Each row is a point on a tangle of strands that fork and nearly touch. The rows are in no order.
In the rows, zero is written as 128.
Two points are linked if the straight distance between their rows is under 131. Some points are linked to none.
keti: [178 158 134 132 125  93 114 117 137 131  72  86  75 112  88 126  99 137
 122  90 116  82 125  46 153 109 138 177  98 105 147 146  90 100 116 143
 156 124]
nasub: [142 120 212 145 107  76 129 140 113  65 138 119 197  86 131 120 119 103
  78 156 156 139 124 131 123 138 164 134 106  81  86 192 122 121 149 149
 134 120]
zabav: [124 140 135 156 116 119  99 130 127 117 147 123 141 116 176 101 125 130
 123 114 122 134 127 106 161 124 137 131 158 128 158 111 127 132 123 132
 131 133]
Kod: [151 151  95 117 109 104  79 131 104 176 149 117 100 135 144 132 147 117
 149 113 126 124 106 105 155  90 165 126 158 119 152  85 108 178  68 104
  94 121]
goga: [164 136 137  80 128 122  93 198  49 146 157  88 102 121  98 141 191 141
 170 135 111 137 147 123 149  95 146 125 186 115 135  97 150 109 101  89
 119 127]
Gato: [177  93 130 123 155 128 110 160  55 127 134 122 156 112  83 203 148 137
 150 147 158 118 134 113 116 167 141 154 133  90 113 164 147 122 136  98
 127 107]
tevuz: [156 158  99 150 127 105 105  83 151 141 108 139 124 139 112 139  78 112
  99  98 133 106  98  87 124 118 150 157 101 120 159 148  76 185 102 143
 112 123]
zuk: [ 79 133 155  72  84 113 166 153 149 135 136  97  55 117 131  96 149 128
 123 120 111 172 150 124 121  71  99  83 126 183  67 115 106  74 110  96
 123 159]
sur: [ 56  98 140 149 132 170 146 102 155 128 158 167 193 153 147 112 123 131
  95 172 144 153 147 217  92 160 124 108 107 153 112 119 171 115 174 130
 109 138]
vego: [140 176 126 163 125 134  77 125 130 127 149 112 138 134 175  95 138 126
 140 111 104  99 121 113 175 102 142 135 165 128 197  91 125 171 104 145
 137 123]
miti: [201 182 146 144 160 131  75 151  84 100 117  87 151 150 110 141 179 102
 166 121 121  64 119 128 164  97 169 139 163  90 167 127 132 174  99 156
 141  88]
Kot: [157 107  86 150 186 200 131 132  88 150 117 123 131 153  83 158 117 160
 131 150 103  92 145 104 101 173  83 169  96 126 171 117 156  99 162 128
 165 143]
Rilib: [122 121 161  83 102 127 174 145 136 120 100  94  62 106 103  82 128 161
 111 127  88 134 166  89 121  92  89 134  90 154 103 144 114  43 146 127
 182 154]
Zavet: [125 163 194 109  95  65 102 159 131  88 156  82 123  99 161  55 157 105
  93 125  96 153 148 107 166  63 159  99 162 109 122 109 118  96 116 144
 142 146]
fut: [186 114  96 129 160 146 122 151  69 143  89 105 108 132  81 205 141 147
 175 121 138  93 129  93 124 155 127 159 125 101 131 152 135 123 120 114
 143 106]
pesi: [144 178 154 134 104 102  66 133 124 114 192 117 158 134 174  83 166  70
  81 143 133 125 104 130 159  63 177 104 156  97 144  91 112 181  77 146
 111 121]
ginir: [146 125 175 181 156 148 129 139 105  67 136 128 225 120 149 127 139 107
 128 173 147 107 110 186 112 180 134 126 141  85 138 174 172 143 182 163
 153 111]
Kekoz: [183 122 107 145 136  85 103 130 119 124  91 111 101  78 106 154  94 157
 141 102 133 110 129  43 170 149 142 178 123  74 154 147 112  83 140 127
 151 112]
gam: [108 125 141 139 133 151 117 116 107 118 145 147 180 144 161 135 164 117
 154 141 150 126 119 197 119 143 157  93 157 141 127 127 155 196 115 135
 110 104]
dake: [ 95  63 143 139 138 141 164 129 166  96 146 172 177 102 144 127 106 138
  79 158 153 166 140 154 102 197 107 128  97 112  90 151 153  80 191 131
 118 131]
babi: [158 148 137 107 141 175 161 153  97 140  57  89  67 165  78 162 156 129
 194 107 103  93 132 126 122 112  95 128 133 148 115 131 125 113 105 137
 178 112]
Tes: [192 173 174 140 133  96  78 129 108  96 116  82 143 120  95 101 135 104
  88 138 107  77 124  84 148  85 169 168 108  81 147 139 106 125 122 156
 150 112]
sir: [ 92 107  69 110 132 181 142 117 138 191 132 132  65 155 124 140 123 169
 167 114 112 137 147 116 132 136  88 132 128 176 138  71 141 108 113  90
 126 143]
mifa: [ 82 151 153  90  85 115 154 136 160 140 134 109  71 139 135  90 149  96
 102 127 119 156 130 133 119  61 112  87 124 174  72 107  90 118  89 117
 113 149]
futi: [146 132 120  81 125 149  96 179  51 167 171  92  98 142  89 143 181 127
 141 153 114 130 137 120 115  81 139 128 152 132 124  85 131 128  85  79
 100 140]
loze: [140 184 106 160 115 114  89  92 169 125 123 133 127 140 180 104 121 115
 157  79 124 105  96 112 176 109 167 122 168 127 188 112 108 218  87 156
 120 107]
kika: [131 126 111 138 115  88 122  94 137 119 115 176 166 114 154 162 115 124
 175 107 168 165  87 147 135 147 182 110 155  96 131 167 126 221 101 129
  91  92]
mag: [147 174 105 124 128 151  81 143 102 179 144  93  76 154 122 107 153 119
 130 119  89 101 117  88 148  71 130 139 145 131 170  64 109 151  73 114
 127 135]
sinen: [153 136 140 163 172 152 171 100 127  89  64 129 163 148  86 148 108 107
 111 151 133  77 111 162  78 186  96 141  93 110 124 192 128 130 179 180
 153 118]
gog: [112 126 142 118 118 147 101 139  87 116 166 131 162 134 154 141 190 120
 182 136 152 126 133 190 136 133 160  97 189 141 137 117 170 184 104 122
 109 106]
vifi: [163 135 185 148 125  86 124 142 120  65  99 107 164  96 127 131 126 114
 116 131 144 113 127 119 135 140 150 138 131  88 110 186 131 108 150 159
 156 110]
lofen: [169 179 126 144 135 122 102  87 147 128  93 114 116 154  81 126 100  96
  74 110 121  70 104  79 112 104 142 170  79 114 154 151  78 168 101 164
 128 121]
Muti: [ 83  78  63 127 163 135 157  91 137 178 150 183 143 155  86 176  73 153
  91 158 147 142 146 141  85 174 111 149  54 142 106 122 134 114 158  81
 100 148]
gub: [ 90 111  80 146 146 137 160  74 173 168 109 170 105 153  99 126  53 148
  83 117 123 123 137 114 103 161  88 155  68 157 131 142  95 117 158 143
 132 166]
dulu: [124  94 134 138 129 102 134 126 106 123 159 153 169 103 112 162  95 130
  88 152 157 153 127 110 101 163 138 145  84 103  90 167 118 119 150  97
 106 127]
gepi: [127  92  70 167 173 180  99 116 104 147 167 151 162 120 150 147 112 166
 140 142 134 115 137 113 139 198 116 161 133 103 196  98 185 139 161 107
 127 125]
rul: [189 125 124 170 161 129  98 151  87 103 113 113 158  98 129 159 131 149
 163 132 133  93 124  91 162 173 140 165 152  72 174 148 155 115 156 137
 155  99]
Tori: [ 84  90  95 131 172 185 164 104 165 130 102 179 158 136 148 135 140 138
 168 138 156 119 132 235 112 203 112  97 138 134 133 120 197 120 179 140
 126 104]
vimar: [ 91 137 109 144 105 131 129  91 178 163 133 136  98 135 154  80  76 138
  80 106 103 130 128  99 133 113  96 145 104 168 145  98  89 118 126 137
 132 172]
reki: [141 170 167 123 120  85  97 171 127 102 142  74 101 108 169  73 161 130
 155 108  83 142 156  94 193  77 144 110 190 114 164  96 141  85 120 145
 160 139]
Vumab: [150 186 161  99 125 124 107 177 104 125 138  71  74 136 139  86 188 114
 173 111  76 125 155 120 176  61 137  99 186 125 158  89 138 112  84 140
 160 131]
rera: [108 164 115 158 107 152 119 105 172 145 118 113  83 141 155  71  95 140
 112  93  85 108 130  86 158 105  91 143 134 164 179  95 106 121 117 158
 162 154]
kov: [138  66  81  89 142 155 140 169 102 152 153 123  91  97 107 158 123 176
 139 144 121 152 159  72 135 157  90 163 111 128 120  97 158  46 148  61
 122 143]
Paton: [123 143 188 108  81  46 102 161 119 106 176  89 140  86 153  66 142 101
  64 146 124 156 128 105 137  65 164 108 128 103  94 121 107  93 122 116
 112 148]
putim: [108 180 121 164 122 161 124  93 181 140 102 127  98 170 149  84 104 118
 122  91  94  85 122 120 145 110 103 135 125 174 180 106  99 161 117 180
 155 141]
Zuteb: [ 77 122 128  71  94 152 173 164 156 147 135 104  54 124 135 110 147 149
 155 126 111 180 156 131 136  96  87  95 142 186  92  91 138  69 123  95
 130 155]
zaga: [192 149 178 140 138  91 141 145 124  65  58  89 136  95 112 137 135 124
 157 114 126  88 129 114 154 140 142 134 144  79 128 178 140  90 153 171
 177 102]
Digav: [135 139 152 170 103  54 113 126 158  78 130 133 155  58 186 107  93 135
 124  99 150 150 115  87 190 149 157 132 150  80 149 149 126 109 144 157
 142 117]
zas: [112  77 163 113 141 152 179 137 138  88 121 141 166 115 103 137 128 132
  95 172 143 146 153 170  78 169  98 122  82 131  68 168 147  70 191 128
 141 132]
zan: [ 87 155 137 109  83 111 131 114 168 148 151 117  92 150 150  65 125  91
  69 123 115 145 116 116 113  60 115  97 115 167 100  95  78 138  91 125
 101 158]
deno: [163 115 129 122 139 120 166 121 144 114  54 115  77 108  81 137  97 151
 123 110 129  90 144  74 123 160  94 156  78 111 110 178 104  71 157 146
 173 133]
mezo: [175 141 110 134 155 154 114 135  75 146  95 116 117 154  98 189 162 125
 190 117 134  86 119 136 125 137 140 141 151 123 141 136 136 171  89 122
 127  97]
pazas: [165 106  97 175 165 138  91 127  84 126 150 142 172  93 143 167 112 151
 147 137 147 115 111 100 146 198 138 164 139  65 185 145 159 151 156 124
 129 107]
pobi: [155 137 118 121 120  99 113 114 116 126 106 143 132 133 120 172 144 104
 150 105 155 130 101 128 122 121 170 122 136 114 119 155 104 193  86 123
  97  99]
sofiz: [119 135 108 100  91  94 111 159 110 174 172  88  70  94 141  94 119 140
 110 132 105 156 129  73 131  76 117 127 131 143 122  77 112  88 112  73
  95 163]
lidi: [ 93 125 133 113 110 103 191 106 195 119  67 156  95 130 143 138 120 126
 152  88 154 153 125 159 130 138 109  92 138 159  72 171 102 123 130 149
 129 122]
toli: [119 105 147 108 143 171 169 132 114 114  87 138 148 152 100 181 165 121
 174 141 152 120 131 207  94 147 115  97 135 151  81 154 154 130 137 130
 134 105]
bel: [153 127 154  85 119 130  88 178  52 150 190  97 134 129  87 126 185 105
  94 172 119 135 135 122 102  70 151 128 129 118 114 100 126 124 102  85
  92 144]
Sem: [178 131 125 161 172 189 110 140  70 118 121 103 148 147  90 145 128 151
 121 153  88  73 140  98 106 142 100 175 103 120 186 132 146 114 157 141
 176 136]
tar: [195 150 164 131 150 133  79 174  48 109 139  92 154 130  95 143 176 125
 150 150 113 101 139 120 145 102 154 154 154  97 157 128 143 126 123 129
 150 113]
Geruv: [ 83  59  65 108 132 118 175 116 201 143 138 191 115  93 162 137  80 166
 128 106 152 177 131 121 154 188  92 131 115 134 105 120 133  82 166  97
  97 132]
Pepu: [122 132 138  98  94  83 111 152 113 158 170  83  79  98 118  75 115 129
  60 150  96 143 132  66 114  59 124 138  99 131 108  95  95  86 122  84
 106 165]
gabeb: [ 77 102 124 137  92  96 148 111 173 127 158 156 144 108 184 101  91 135
  93 125 136 181 126 135 130 134 115 109 126 153 102 128 114 112 141 120
 103 147]
gezen: [ 96 112 158  85  98 114 165 142 140 125 139 106  86 106 114  90 122 137
  85 144 111 158 149 102 104  93  97 120  85 166  74 141 109  59 144  95
 138 163]
geso: [162 199 164 106 128 130 120 160 135 106 109  71  75 156 122  80 181  92
 153 109  81  93 142 121 163  48 131 107 157 126 146  95 119 126  86 170
 177 122]
pep: [201 127 135 151 143  81  85 153  83 120 110  99 127  79  99 151 118 159
 140 124 128 104 131  55 174 149 154 181 140  61 154 143 135  85 139 124
 148 108]
nef: [ 57  94 115 125 140 151 153  89 139 156 137 183 179 167 118 159 131 127
 123 166 163 148 140 231  81 161 147 108 100 157  85 134 170 148 145 108
  85 120]
tofa: [172 155 141 152 145 123 152 134 140  71  54 104 125 115 130 155 139 120
 190  98 136  81 114 133 157 159 123 121 162 103 138 168 137 121 147 169
 172  98]
budib: [121 111  84 139 119  82 138  85 161 146 123 179 142 115 133 162  67 142
 127 112 157 165 103 113 117 150 137 134 105 112 127 162  95 173 123 114
  95 127]
dunu: [111 167 115 138 109 109 133  95 181 117 101 145 113 145 175 119 132 110
 170  75 142 132 103 147 153 113 152  92 168 148 143 136 104 196  86 160
 122 112]
suru: [161 149 109 112 148 166 136 137  95 161  77 105  75 176  90 182 165 118
 200  96 128  86 114 133 127 117 120 125 142 144 128 125 119 166  73 127
 137  96]
kibo: [131 115 141 134 144 170 131 133  93 125 125 125 155 160  92 150 138 127
 110 161 124 115 141 149  83 140 117 136 101 140 117 140 128 131 138 118
 137 130]
dud: [100 112  69 176 160 178 111  91 138 159 151 164 148 143 156 123  91 166
 125 130 120 115 132 124 139 183 112 152 123 139 195  92 163 145 154 126
 130 139]
pavu: [ 92  74 102 141 174 182 146 119 145 129 143 164 166 132 121 132  99 152
  90 158 133 135 147 155  98 199  95 146  85 123 129 116 172  82 195 119
 128 139]
ropop: [111 140 117 152 130 103 168  88 197  96  60 168 126 126 149 135  99 118
 155  88 151 142 101 165 133 163 120 100 149 128 125 182 109 165 148 180
 134 116]
nida: [153 126 108 157 160 148 164 123 148  92  58 132 132 117 131 153 125 131
 179 112 140  99 110 156 133 196  99 122 152 105 142 169 148 124 170 166
 156 103]
fopi: [115 145 103 116 121 141 148 110 144 173  93 128  62 159 103 141 116 118
 143  99 116 116 121 107 113 104 103 134 107 170 112 122  89 141  85 119
 130 133]
nub: [133 140 117 129 121 135  80 103 110 158 190 144 163 167 138 111 139  89
  68 166 137 121 103 134  98  86 163 118 104 129 134  88 100 210  79 115
  76 133]
kob: [ 48  97 111 142 106 107 149  81 189 149 160 197 171 136 182 108  72 139
  87 137 147 180 118 173 119 144 136 110 113 159 117 127 129 152 151 127
  86 142]
denar: [101  99  86 142 166 131 152  85 130 164 131 169 139 159  76 164  69 137
  74 144 145 124 138 114  76 171 112 162  48 131 110 151 106 126 157 110
 113 149]
pode: [ 59 127  97 102 103 171 133 109 148 187 150 135  82 167 149 119 134 143
 160 123 113 141 140 157 128 100 106 100 132 198 130  58 135 140  95  96
 102 144]
muna: [173 142 152 105 115  86  77 159  75 144 173  96 136 121  99 118 173  93
  87 157 135 127 114 110 126  66 176 126 132  88 111 108 103 144  87 102
  92 122]
Midu: [165 153 159  92 105  54  76 165  87 127 181 104 139 112 124 118 192  72
 113 139 157 145 109 130 150  62 195  92 169  81  97 105 114 156  69 112
  83 114]
bab: [143 144 161 169 107  69  75 125 118 107 183 122 185  83 172 103  91 110
  74 141 135 142 102  89 162 116 178 154 126  77 150 126 114 147 120 132
 110 126]
Dev: [119  96  58 123 170 182 178 112 151 173  75 157  78 157  95 167 108 161
 170 108 129 108 139 135 114 181  73 137 110 152 131 116 140 105 141 133
 150 126]
puf: [146 126  98 130 131 112  94  94 100 158 167 162 177 157 118 159 114 101
 102 147 154 133  94 126  90 117 180 135  98 109 139 136 108 226  85 109
  70 115]
mepeg: [117 131 139 129 106 136 102 147 102 129 168 108 139 128 150 109 150 123
 105 144 118 136 137 118 132 104 129 126 142 140 131 105 129 124 115 112
 117 147]
siz: [111  97 149  80 130 197 177 158 119 121 111 121 107 146  80 155 172 146
 151 157 113 138 159 175  88 127  89 109 116 179  95 123 162  68 155 110
 156 139]
fefiv: [149 134 132 149 143 180 153 137 136 101  87 104 102 128 119  93 108 154
 126 121  81  88 149  94 132 132  75 156 114 143 168 137 138  81 168 168
 196 144]
sasi: [143 111 100 126 128 102 159 106 163 138  75 131  65  96  91 133  66 156
 116  96 130 115 132  52 133 155  94 158  84 121 119 165  85  83 141 134
 151 143]
migan: [120 131 167 116 116 158 103 186  81  88 205 103 165 117 169  96 184 150
 143 151  97 152 162 160 152 113 133 110 188 139 167  93 187 104 145 123
 146 138]
Zom: [125 114 158 181 159 140 153 124 140  68 114 147 198 108 158 124 117 114
 121 153 153 124 104 173 111 203 117 124 131  92 131 173 160 133 193 171
 145 111]
dob: [ 97  96 161 118 144 173 183 125 130 106  97 144 166 156  91 156 144 117
 121 170 148 132 143 215  70 159 106 103  99 155  70 162 152  96 173 129
 135 124]
fivik: [116 114 141 144 101  91 134 115 144 116 145 141 144  94 147 115  87 125
  81 131 138 157 129  98 125 135 129 142 105 123 106 153 102 104 149 121
 120 143]
tibe: [ 88 137 150  96 115 175 132 137 114 158 159 110 101 164 101  95 154 115
  88 165  97 140 145 143  90  71 102 116 102 183 112  83 113 119 109 100
 123 156]
vimo: [161 144 140  89 119  98 106 198  69 143 154  85  85  95 113 123 175 149
 163 129  98 150 157  91 169  88 144 130 178 111 130  90 146  75 115  89
 125 139]
lazen: [160 132 137 112 141 169 151 172  94 113  91  97  99 135 107 149 163 144
 182 125 103 113 152 130 134 129  95 128 148 138 131 132 153  87 134 133
 176 121]
Devob: [153 187 166 136 143 173 121 144 118  94 104  91 126 180 125 103 171  98
 144 129  90  81 130 152 133  76 117 112 144 146 150 112 125 152 107 171
 172 123]
tev: [115 116 176  77  88  65 139 176 114  93 145 111 126  82 153 136 174 124
 160 118 151 180 142 146 156 114 148  83 184 118  65 143 144  88 117 102
 120 129]
Dulos: [122  83  90 144 186 192 139 120 114 138 130 154 156 144  97 151 107 150
 109 155 127 115 146 135  89 199  88 160  88 120 149 122 161  96 182 118
 146 137]
veb: [104 141  86 157 158 158 157  76 176 166  75 156  87 169 107 128  67 136
 121  95 114 103 127 128 114 155  79 145 100 168 150 132 105 137 147 168
 150 152]
bukeb: [ 75  84  85 129 152 168 148  96 153 148 129 194 160 132 156 147 138 150
 174 141 166 133 138 219 118 195 143 102 142 135 135 110 210 156 153 115
 102  98]
vimis: [127 122 148 135 148 196 108 141  72 123 156 120 174 160 115 133 169 134
 128 166 119 109 147 168 102 127 128 134 132 148 151 117 165 144 134 126
 141 130]
ber: [110 107 122 150 109  75 122  90 146 121 153 195 193 101 172 139  91 136
 141 128 165 182  86 153 126 152 179 115 143  94 135 162 135 219 111 122
  82 106]
sanuz: [ 87  62  74 111 128 140 145 122 163 150 161 177 132 105 162 150 109 162
 143 129 152 167 138 135 139 185 110 125 124 133 115  96 166 103 156  85
  92 127]
zavu: [196 143 145 102 126  67 120 149 103 121  67  88  81 106  77 179 150 122
 181  98 139 109 122  86 153 112 168 147 147  86  97 155 105 104  90 123
 136  89]
dipal: [ 83 109 129 105 125 184 130 132 111 165 169 124 124 163  97 125 134 139
  92 175 103 143 152 146  77 107 100 133  89 178 117  85 140  99 134  85
 117 166]
funab: [125 140  79  97  82  81 114 131 138 176 145 121  76 116 171 138 140 128
 180  87 145 156 102 111 157  88 160  94 177 137 125  82 109 173  57  93
  82 123]
Sis: [110 120  77 120 138 157 152 115 138 188 106 137  62 160 107 164 112 152
 161 103 125 124 136 111 120 137  95 135 115 166 119 105 115 126 103 103
 125 135]
bunav: [161 140 139  92 107  76  92 154  84 136 155 120 129 120 133 154 191  99
 173 115 161 138 115 146 156  93 189 100 189 102 102 116 130 178  64 103
  85  96]
Naz: [128 114 105 150 108  70 133 115 184 103 117 159 129  65 182 119  71 148
 129  84 155 165 108  80 181 170 130 136 142  87 149 152 113 113 147 149
 125 121]
Noli: [180 194 156 158 147 133  95 131 130  75 110  92 156 158 135 117 167  90
 157 117 113  55 117 144 156  95 153 121 157 109 160 134 128 173 111 183
 151  96]
riz: [165 136 203 123 131 144 133 183  75  54 141  95 193 127 123 122 188 109
 140 164 112 119 145 181 118 115 144 111 155 117 122 162 162 108 158 161
 162 122]
Degim: [113 122 117 152 150 185 153 124 150 116 100 131 121 138 127  99 110 152
 114 126 100 114 145 131 120 159  68 142 114 154 158 122 140  87 170 153
 172 148]
zef: [120 119 152 104  82  42 124 143 135 111 146 126 134  80 167 139 131 111
 135 111 162 182 116 118 154 107 170  99 157 108  78 146 111 119 104 106
  93 116]
mabi: [105 132 130 134 110 147  91 121 103 151 190 128 159 152 154 105 136 117
 101 154 123 139 121 145 109 104 149 122 136 153 135  90 123 173 107 104
  92 146]
dok: [186 167 159 141 140 111  97 112 112  96  93  96 140 135  78 134 110  98
  86 130 121  67 109  93 115 117 157 173  88  90 138 167  97 149 119 163
 144 107]
zira: [108 169 130 131  88 101 124  94 189 153 131 125  82 136 131  71  84 103
  60  99 108 118 118  83 123  71 114 134  96 162 122 102  61 138  99 150
 123 163]
radol: [106 122  76 182 144 154 117  89 169 147 138 163 133 126 171 103  77 154
 116 110 116 122 124 104 151 169  97 150 136 144 188 104 136 145 153 151
 132 147]
zop: [151 134 126 107 123 123  91 155  70 126 159 120 143 128 144 149 192 115
 193 122 155 117 120 160 153 119 175 101 199 121 130 113 158 188  76 110
 101  97]
Mulib: [ 90 108 128 122 115 176 125 150 130 113 171 121 139 125 176 104 163 158
 151 133 119 157 152 160 152 139 111 106 167 159 149  79 186 105 144 114
 134 139]
Vere: [ 75  99 139  95 118 153 146 126 128 147 151 147 142 160 111 157 158 128
 133 158 148 153 144 194  91 126 131  97 112 176  76 123 142 131 120  89
  94 134]
gote: [126 124 205  96 111 128 157 175 110  65 125  99 158 117 132 106 175 116
 117 156 114 146 160 166 108 105 124  97 141 138  83 160 156  77 157 149
 165 136]
Vofut: [106 135  74 171 139 119 135  70 200 144 105 188 123 119 153 115  54 149
 120  89 132 142 103 121 143 172 115 143 126 127 181 143 105 177 160 173
 131 144]
balu: [102 165 108 149 138 162 147  75 182 155  82 154  97 188 120 118  96 120
 127  97 110  95 111 157 115 126 102 125 112 174 147 127  97 180 113 174
 139 136]
Sodur: [190 170 150 108 121  78 114 130 133 127  61  76  72 116  72 135 126 120
 142  86 119  84 121  69 159  90 159 163 123  97 119 142  88 105  94 144
 152 101]
Dodag: [148 127 146 110 126 154 169 156 135 104  87  94  69 111 117  86 122 171
 129 116  82 115 166  88 144 116  83 139 114 146 142 135 133  39 163 151
 200 149]
Rog: [101 136 195 166 125 156 141 123 145  76 142 125 205 144 166  73 139 105
  83 161 115 129 137 189 103 135 123 110 121 152 127 146 140 128 162 174
 153 139]
netir: [129 112 112  95  94  61 121 128 122 156 157 144 124 118 129 160 132 103
 127 135 167 165  96 125 104  87 163 106 119 128  84 132  86 171  82  76
  65 117]
tufu: [ 86  90  95 138 128 121 132  86 142 141 150 195 177 127 164 146 106 147
 150 142 159 162 113 182 121 175 160 110 142 123 132 136 169 190 135 115
  89 106]
vare: [133 107 101 105 115  69 122 107 120 167 169 168 156 143 103 168 106  99
 104 148 168 160  90 132  74  95 171 118  87 125  90 143  91 201  86  79
  53 119]
gusod: [130 158 153 182 155 135 158  92 160  78  77 140 184 146 137 124  98  93
 121 135 137  94  94 180 101 178 117 118 125 116 149 190 126 163 180 201
 146 114]
rikil: [133  80  64 127 151 111 160 108 165 146 109 162  96  90 109 151  63 154
 111 104 143 138 137  63 133 188  92 162  84 113 114 150 106  86 160 116
 124 138]
tus: [150  81 129 133 155 125 131 138  85 120 144 142 168 112  90 184 113 137
 105 162 163 138 131 111  99 181 131 154  89  87 102 172 143 106 153 100
 121 122]
Raf: [142 125 212 108  92  50 111 151 105  86 160 103 159  89 119 104 140  95
  76 149 150 148 128 117 127  92 176 127 114  86  66 171 106 103 124 121
 115 127]
luno: [165 138 139 143 150 178  88 156  53 116 153 101 164 149 114 145 173 130
 149 160 111  92 139 148 127 121 141 144 148 120 166 117 156 153 131 125
 142 122]
besi: [135 111 122 125 135 164 139 155 114 105 127 119 127 114 141 130 161 156
 164 129 118 140 147 133 150 150 105 124 160 138 139 122 173  88 154 123
 163 123]
kep: [105 121 110 166 163 198 153 115 163 123  98 142 137 147 147 100 122 148
 144 125 115 106 134 169 129 167  74 124 134 153 168 111 156 109 175 162
 166 137]
gino: [148 147 163 172  98  51  94 118 147  83 145 126 173  71 169 109  85 111
  95 110 147 143 103  90 169 123 181 149 128  72 145 155 106 139 129 153
 126 113]
kigil: [141 134 107  97 107 102 115 169 101 171 143  82  62 101 120 120 134 154
 145 116 106 147 140  67 155  92 116 143 147 133 120  88 122  75 103  79
 119 147]
Busud: [137 125 133  96  91  44 114 145 118 142 156 117 121  90 134 139 133 104
 122 124 160 162 105 104 135  86 171 115 132 110  84 130  92 133  93  83
  81 127]
noba: [144 101  87 150 173 144 153 115 143 124  76 159 126 114 116 168  99 143
 151 111 146 113 123 120 120 209  98 145 120  94 138 163 133 121 171 143
 138 109]
zuva: [123 126  93 165 115  96 141  90 199 121  99 164 112  85 162 114  58 150
 125  74 136 145 110  80 166 168 113 143 136 115 161 149 104 129 152 163
 136 141]
romis: [117 120  96 153 125  76 121  69 168 146 144 199 180 139 133 137  55 127
 114 125 151 164  83 132 106 140 163 136  99 100 149 163 107 233 117 132
  69 133]
tefez: [136  84  61 115 178 169 169 123 130 158  81 153  89 133  79 184 111 157
 161 112 137 113 140 108 106 198  74 155  98 120 119 138 135  91 149 114
 145 122]
gef: [107 127 202  92  96 101 149 168 123  73 136 105 141 113 146 111 176 110
 124 130 130 165 152 163 130  98 130  83 150 142  70 153 134  94 132 135
 142 136]
gov: [ 75 110  97 148 165 199 163  98 183 133  88 168 135 149 145 113 126 148
 164 127 127 111 137 210 124 175  90 106 143 160 153 104 179 110 173 158
 147 122]
Faf: [116 163 143  77 120 169 137 162 107 172 139  86  46 158  89  89 166 112
 121 138  75 132 144 114 107  44  96 112 112 166 114  83 114 104  89 108
 148 151]
Gosut: [ 83 100 133  72 115 184 172 158 143 146 128 121  73 139 109 136 161 152
 163 135 117 163 159 153 112 113  86 103 126 185  97  97 160  65 132  91
 133 139]
Fonad: [144 130 195 121 113 118  94 188  67  89 198 103 182 100 148  93 165 129
 105 164 108 152 151 131 153 103 155 132 156 105 144 120 164  98 147 134
 136 137]
Potib: [159 153 207 122 117  96 102 174  82  70 160  90 178 117 134  98 181  93
 113 155 115 128 144 154 136  89 168 113 157  98 119 146 142 119 127 160
 144 124]
tuda: [ 94  56  47 128 164 121 169 105 183 145 130 197 128  97 133 143  56 157
 110 108 142 157 132 105 129 209  94 157  89 107 120 130 126  91 181 119
 105 137]
pefar: [136 136 140 171 163 164 123 120  98  95 120 134 199 144 144 144 153 114
 173 148 143  89 110 199 111 171 141 109 160 116 152 155 167 190 155 159
 143  94]
Dit: [178 169 162 153 120  93  57 130 107 106 160  99 165 116 124  89 127 101
  68 144 111 103 113  84 153  86 178 160 122  83 163 114 110 137 115 143
 126 120]
gen: [ 90  93 140 104 126 138 189 125 168 105  83 155 126 131 132 160 147 130
 167 117 158 156 137 197 115 157 104  82 144 157  60 153 146 107 146 129
 130 110]
Mosap: [138 142 150  99 105  96 117 129 120 146 151  90  91 121  97  79 127 102
  51 142 106 117 128  77 104  59 133 135  77 123  99 115  77 109 106 107
 119 153]
geg: [129 169 123 100 119 160 123 158 111 178 121  83  45 162 107 102 153 118
 138 115  83 117 132  91 133  60 104 134 129 154 143  81 107 116  82 119
 140 141]
vuli: [ 92 111  83  99  88  93 131 105 154 168 157 156 108 125 179 137 117 139
 165 108 147 176 106 140 136 106 150  92 158 163 111  96 120 181  84  90
  78 123]
rase: [ 90  79 119 105 123 151 143 131 134 143 150 152 135 132 120 162 139 146
 125 149 149 159 144 160 105 151 113 118 117 153  82 117 153  98 141  83
  99 130]
Biku: [124 161 120 146 120 114 150 102 186 109  62 139 111 133 155 137 123 120
 175  68 140 119 102 146 150 139 128 104 166 134 141 157 105 171 112 173
 143 105]
rese: [125 141 123 119 125 128 136 100 141 145  93 151 109 168 113 152 131  98
 131 113 138 124 108 140 103 111 136 119 117 153 107 143  90 179  90 131
 109 112]
ninup: [ 86 107 112 132 119 156 134 104 143 161 155 137 119 143 126 114  96 149
  79 145 107 143 148 112 103 128  89 144  90 168 130  98 125  90 144 101
 122 169]
guk: [142 130  79 149 125 105 113  98 137 154 113 150 116 116 131 159  85 142
 126 103 141 128 111  80 134 146 136 155 116 111 155 136  99 160 116 122
 117 127]
monum: [143 122 144 154 154 139 148 111 114 110  92 137 161 146  88 156 107 113
 101 149 133 102 125 143  81 159 116 142  85 116 110 182 114 133 157 153
 139 125]
lison: [146 181 148 111 114 110 102 126 141 122 121 109 103 151 119 103 163  77
 102 117 127 102 110 122 134  59 145 107 127 125 112 115  94 166  72 145
 125 118]
giv: [ 74 145 106 120  98 152 118 110 150 165 150 125  96 155 187  92 143 128
 155 106 113 141 123 147 148  98 124  95 166 181 147  67 124 164  79 125
 115 139]
fik: [ 49 100 118 154 123 134 135  77 161 149 182 188 201 151 166 108  78 134
  74 164 145 155 128 189 102 161 140 125  93 148 125 115 151 150 154 127
  86 146]

Follow the links from the first point to the second, and from the first to the third. Name the last point that the two ways share.
dipal, Muti, Rilib | vimar
Dev, gov, dok | ber
vuli, balu, zuk | vimar
sir, Degim, Tes | ber
Gosut, fefiv, Kod | zuk
Faf, Gosut, Dodag | zuk

A fork is a point with three links, a tip a point with one. Leave the first point through the second and follow the links. Name the first fork or tip that comes.
tevuz, guk | ber
kep, Degim | zuk
Paton, Raf | Sis
Vere, rase | deno
zop, bunav | Mosap
denar, gub | vimar
dake, pavu | Sem
Digav, Naz | zavu
